A landscape with many peaks, sampled at points; each row gives a point and its height.
From any point a climber steps to the highest of the 2 points nearest to it. It stops when none of these is higher. Distance is the straight distance between rows; heights are no part of it.
<514>: [ 21 -16  -2  25  -8 -21 -41  27   1 -15  -1 -18  24  15   7 -18   5  20
  44  40  -7  19  34]  height 550
<876>: [-23   4 -11  18  27  -8   2  31  44  30   0 -33 -16  35 -27   5  43 -27
  22 -24  -9 -22 -11]  height 212
<538>: [-21 -18  -4   5 -16 -22 -10  36  11  29  17  -6  41  55 -12  14  -9  10
 -24  11   6  -8  -6]  height 275
<680>: [-20  21   9   1 -13  24  27 -12   6   5  -2  32 -11   0   7  43 -14  -2
 -55 -41   8 -15 -53]  height 215
<706>: [ 45  27  -1  15  16  16  48  27  37 -15 -20 -10   0 -10   6  -3  21 -34
  30 -22 -10 -11 -28]  height 343
<911>: [-30 -46   9 -69 -51 -17  22 -29 -15  23  13  45  49  -1 -27  27   6  11
 -16  30  22 -13 -19]  height 165
<491>: [ -8  25  -9  21  39  -8 -12 -28 -26  -2   1 -35 -33   3  31 -10 -16   5
  11 -10 -29  -1  79]  height 608
<649>: [  3  25   9  38  22   2  42  33  26 -37  -9   9  16  33   9  12  15 -23
  -2 -14  14   0   5]  height 156
<818>: [ -1   4 -28  49  39 -10 -45  31 -16  19   0 -31 -43  23 -22 -27  -6 -35
   5 -37 -47  -2  -1]  height 90
<579>: [ 26   6   5  38   9 -18 -14  74  35  41 -16 -17   8  28   6   0  11 -12
  40  -3 -31  -9 -20]  height 367
<848>: [-14   3  20 -37 -18  26  26 -42 -10 -52  13  -1  38 -36   4   3  11   5
 -11  15  28  -5  34]  height 496
<675>: [ 10  -9  -6  42   4 -26 -49  27 -24 -11   1 -14  20  25  27 -14 -16  22
  33  33 -17  30  60]  height 621
<317>: [ -8   4 -17  -5   5  15 -17 -11  10 -22  13 -22   1 -10 -20 -20  19  -2
  -8  -7  13   4  -3]  height 228
<574>: [-15  14  -9   9  49  -1  -6 -40 -23  27 -15 -26 -66  -3  33 -12  -7  -1
   2  -8 -21  -3  60]  height 530
<127>: [-25   8 -21   5  49  -1 -14 -37  -7  23 -14 -20 -75   3   3 -19  15 -18
  -8 -23 -10  -6  20]  height 456
<356>: [ 55  16  -1  22   8  29  49  13 -12 -51 -19  30 -14 -35   2  -5 -16 -37
  -3 -27 -18  12 -47]  height 439
<910>: [ 12 -19   0 -22 -18   0 -34  -6  -2 -10   9  17 -10 -24 -18 -22  -5  23
   4  26  20  16 -22]  height 503
<75>: [ 17  -7  13  35  -5 -22  -5  62  27  14 -13  -1  24  36  11   7  19   1
  45  22   2   4   1]  height 427
<645>: [ -9 -12  25 -49 -40  -2  33  -7   8  28  -3  31  26 -19   6  40  -4  26
   9  21  17 -17  -6]  height 610
<845>: [-11  23  -6  39  43   7  31  22  32   0 -10 -29 -20  32 -12   4  29 -36
  11 -41 -16 -23   2]  height 173
<464>: [ 34  -4   5   2  30  -5   0 -30 -16   5 -37 -11 -52 -26  44 -17   6   4
  53  41 -12  19  35]  height 39
<704>: [ -3   6   4 -30 -26  19   5 -31  -6 -47  13  11  24 -38 -14  -1  -1  12
  -6   7  31  10   1]  height 572
<259>: [-54 -20  -6 -13 -15 -10 -12 -49 -32   2   4  46 -13  18  -2  14  -3  17
 -70  -5  36   5 -13]  height 95
<550>: [  1  17 -19  50  45   5  22  26   8  19 -10 -23 -40  28  -2   1  -1 -49
 -12 -54 -43 -14  -1]  height 140
<190>: [ 17   7  -4  -8  32   5   7 -29  13  -2 -13 -28 -42 -25  20 -14  23  -7
  35  14  -1   3  27]  height 54
<221>: [-43 -17  -7 -49 -39 -10   8 -53 -49  24  25  16  58  21  -1  11 -20  10
 -71  13   7 -28  23]  height 324
<421>: [ 24  10   1  20   6   0   6  51  39  35 -10 -22  -9  14   6   3   4 -22
  16 -28 -21 -19 -42]  height 388
<537>: [  8  32  24 -35 -44  31  22   2 -10 -22  30  17  41 -52 -24  39 -34  19
  -6 -22  -4   2 -42]  height 505
<351>: [-21  -5 -11  39  30 -20 -27  35  21  10   1 -32 -13  44 -37  -4  26 -22
  38 -10 -15  -3  11]  height 255
<641>: [ 16   1   1  32  29 -24  -5   9   2  20 -28 -34 -28  14  41  -2   9   2
  68  24 -35   6  59]  height 17
<278>: [-17 -22  34 -50 -33   2  43 -23   2   3  -7  57  19 -28 -11  42  11  21
  13  19  30   3 -17]  height 707
<59>: [ 55  17  -6  33  24  30  73  23   8 -30 -33  12 -19 -23  13  -6   6 -50
  10 -30 -14  -6 -34]  height 391
<38>: [ 25  17   5   8   7   2  29  25  48   2 -12 -19  17  -1   5   5  27 -10
  41  -3   1 -10  -1]  height 303
<94>: [ 14  19  11  -9  21  15  34 -20  11 -15 -19  -5 -21 -32  21  -1  19 -13
   9 -15   7 -17  10]  height 72
<782>: [ 15  32  17 -24 -26  32  25  10  17  -8  12  -7  27 -38  -6  24 -18   2
  -5 -26  -4 -11 -37]  height 445
<828>: [ 23 -19  10  23  -6 -31 -31  40  11  18 -16   2   7  22  16  -4   1  17
  41  36  -3  14   8]  height 486
<423>: [ -4 -27   5 -11 -33 -16   9  35  17  22  23  -7  72  44 -14   8   1   4
   5  24   7 -12   9]  height 240
<562>: [-19  -2  25 -40 -32   4  23 -31 -24   6  -8  61 -11 -38 -15  55 -14  32
  -6  -4  25   8 -35]  height 588
<204>: [ 54  17   5  -1  -1  15  13   0 -12 -40  -8  22 -10 -52   2 -18 -18  -7
  15 -10  -5  15 -29]  height 506
<638>: [-17 -32 -16 -21 -19  -8 -43  -6  -1  -8  23   0  16  10 -31 -29   5  18
  -9  29  26  19  -9]  height 440
<882>: [-17 -27  -8   3 -18  -5 -28  14   6 -29  30  -8  45  36 -36 -15  14   4
  -9  31  23  12   5]  height 386
<252>: [-15  13   1  37  11  -6  18  44  32   0   3 -11  23  51   0  16  12 -11
   1 -14   1  -5   2]  height 194
<231>: [-20   1  26 -39 -32   7  41 -29 -21 -16   8  20  53 -17  10  31  -8  13
 -22  16  27 -15  27]  height 423
<849>: [ 41  -2 -11  43  21   2  -9  21 -31 -31 -18  12 -23  -8  18 -29 -18 -14
  -6  -9 -20  21   4]  height 124
<350>: [-13   4   3 -12 -37  -1 -11   9  -9  30  27  -8  45  10  13   9 -34  21
 -39   3   1 -15  14]  height 332
<353>: [  4 -11  -1  24  -1 -23 -40   9 -32   4   1   1   4  16  35 -12 -33  34
   1  31  -9  21  54]  height 551
<121>: [-41 -27  13 -54 -29  -7  25 -55 -46  -8  17  25  60   5  -3  22 -12  13
 -46  34  16 -14  30]  height 364
<738>: [ -1   9  -1  -1  10   8   2   3  19  28 -15   2 -41  -6   5   3   4 -14
 -23 -36  -7 -10 -50]  height 293
<415>: [  0  -5  21 -35 -27  -2  22   4  32  50  -7  18   2 -13   9  33   3  19
  12   4  14 -23 -25]  height 532
<705>: [ 13  13 -11   5   7   2 -11  13  21  -2   7 -36   1   0  -6 -18  14  -8
  16 -10  -3  -6   5]  height 260
<20>: [ 11  13 -23  27  29  14 -21  -3 -10 -58   9 -25  -9  -3 -24 -37   9 -25
 -13 -16  -2  17   5]  height 192
<418>: [-50 -33  10 -51 -35  -5  20 -52 -13  12   5  45  12  -4 -15  27  19  11
 -36  16  33 -12 -15]  height 144
<406>: [-41  16  23 -23 -32  24  44 -29   2   3  10  26  27  -8   6  50  -1   3
 -53 -25  15 -22 -31]  height 176
<564>: [-28  -1   5   6  -8  -6  20  27  26  38  11  -4  26  53   3  30  11  -1
 -12  -5   7 -20  -1]  height 235
<393>: [ 10   4 -19  27  13  -7 -70  24 -18   4  15 -27 -10   7  -8 -41 -23   0
   4   0 -27  21   5]  height 82
<476>: [ 11  44  21   5   3  30  56  -1  14 -36  -6   1  18 -21  20  15   5 -14
  -2 -18  13 -19   5]  height 97
<908>: [ 29 -12   8  21  36 -23   5  -6  -8  17 -44  -3 -55   6  47  -6   3   4
  45  20 -27  15  41]  height 28
<386>: [ 11  28  11 -24 -30  32   6 -20 -19 -43  21  27  13 -62 -26  19 -31  18
 -15 -23   7  13 -45]  height 577
<613>: [-25  11 -15  45  45  -4 -20  11  -8  22  -1 -20 -50  32 -13  -6  -5 -30
 -16 -45 -35  -7   5]  height 113
<258>: [-30 -14 -13   7  20 -12 -25  -9   3  15  -1   4 -34  25 -12  -5  11   1
 -17  -3  10   7  -1]  height 358
<162>: [ 36 -15 -28  44  36  -4 -23   2 -45 -31 -18  13 -51 -16   1 -51 -12 -25
  -9  -4 -19  34   0]  height 142
<328>: [ 58   1  -2  -3   4   3  -7  -9 -16 -39 -17  12 -24 -54  11 -32 -12   4
  41  19   0  22  -1]  height 582
<559>: [ -7   5  -3 -34 -27  25 -13 -33 -19 -41  22  25   7 -45 -27  -7 -18  20
 -26  -5  22  14 -32]  height 676
<473>: [ 17   3  -1  15   4 -24 -10  17  18  23 -11 -48   8  11  25  -4  16  11
  72  30 -29   1  54]  height 6
<256>: [-32 -19  -6  23  36 -25 -24  14   8  17 -15  -3 -44  46 -26  -4  32 -10
   9  -5   4   7   1]  height 309
<787>: [-27 -20  -5 -15   9 -16 -33 -31 -13  24   5  -3 -28  12  10  -7  -4  20
  -8  32  10   4  34]  height 417
<540>: [-22   2 -20  -2  24  14   4 -20  30  16  -6 -10 -46   8 -15  -6  35 -32
 -27 -50  -5 -12 -38]  height 341
<775>: [-40 -36  -5 -30 -14  -3 -12 -54 -22 -16   1  42 -10   0 -20   2   9  19
 -37  23  41  16 -10]  height 119
<133>: [ 40  13  -7  -7  -5   0 -20 -12 -12 -15  -2 -11  -8 -43  24 -31 -19  19
  27  19  -9  13  24]  height 671
<871>: [-31   7 -13  -5  36   7   6 -30  25  20  -5 -20 -49   2  -9  -1  35 -19
  -1 -37  -1 -12   5]  height 392
<605>: [ 12  -5  -2 -29  -8   7 -30 -35 -11 -30   7   1  -7 -42  -8 -28  -8  21
   4  29  17  19   9]  height 569
<394>: [-17  -6   6  -9 -10 -11 -25 -27 -35   9  18   4  13   6  27  -7 -32  35
 -25  36  12   9  49]  height 478
<905>: [  8  -5  -6   1 -33   8 -16  23   7 -38  26  -3  55   4 -20 -10 -16  12
 -18  12  18  13 -13]  height 331
<667>: [-26  -7 -10 -49 -47  -4  -7 -23 -21  45  41 -11  64   6  -9   1 -29  12
 -53   6  -8 -31   2]  height 291
<81>: [ -3 -56  17 -60 -41 -22   6 -13  -5  25   2  32  36   6 -14  15   3  30
  18  59  17   4  -5]  height 187
<116>: [ -8  15  15  -5   9  18  40  -3  21  13 -18  20 -23  -3  14  34   9  -3
 -23 -34   9 -14 -38]  height 252
<635>: [ 25  12 -16  23   9   2 -46   7 -31 -16   8 -15  -7  -3  15 -29 -33   9
 -18  -6 -19  19   9]  height 100
<420>: [ 15  21  10  17   2  18  35  16  14 -46  -6  17  14   3   6  11   0  -9
  -6 -14  15   6 -18]  height 125
<696>: [ 20  -3 -24  56  23 -11 -64  47 -22   2   4 -19 -17  17  -9 -43 -20 -24
  11  -9 -45  19 -11]  height 69
<748>: [ 15   9  15 -12 -21   0  12  36  43  45  -4  -3   9  -6   8  21  -5   5
  15 -15  -5 -19 -45]  height 457
<292>: [ 10   0 -24  27  47   1 -30 -13 -21 -21 -11 -13 -48  -4 -14 -38  11 -26
  -1 -11 -12  24   6]  height 163
<623>: [ -8  13   0 -25 -43  20  -2  -6   6  17  25  -7  32 -21  -2  13 -22  19
 -27 -10   6 -21 -20]  height 383
<810>: [  6 -36  16 -28 -28 -16   2  15  15  19   5   4  39  14  -9   2   9  18
  22  43  16  -6   4]  height 211

Two climbers start at each pair of points below. Name the first point that both come to, or write -.
<667>, <259> | -
<696>, <393> | -
<351>, <579> | <675>

For each start below, name the point where the climber stops.
<116> | <491>
<876> | <675>
<317> | <133>
<641> | <538>
<420> | <538>
<418> | <538>
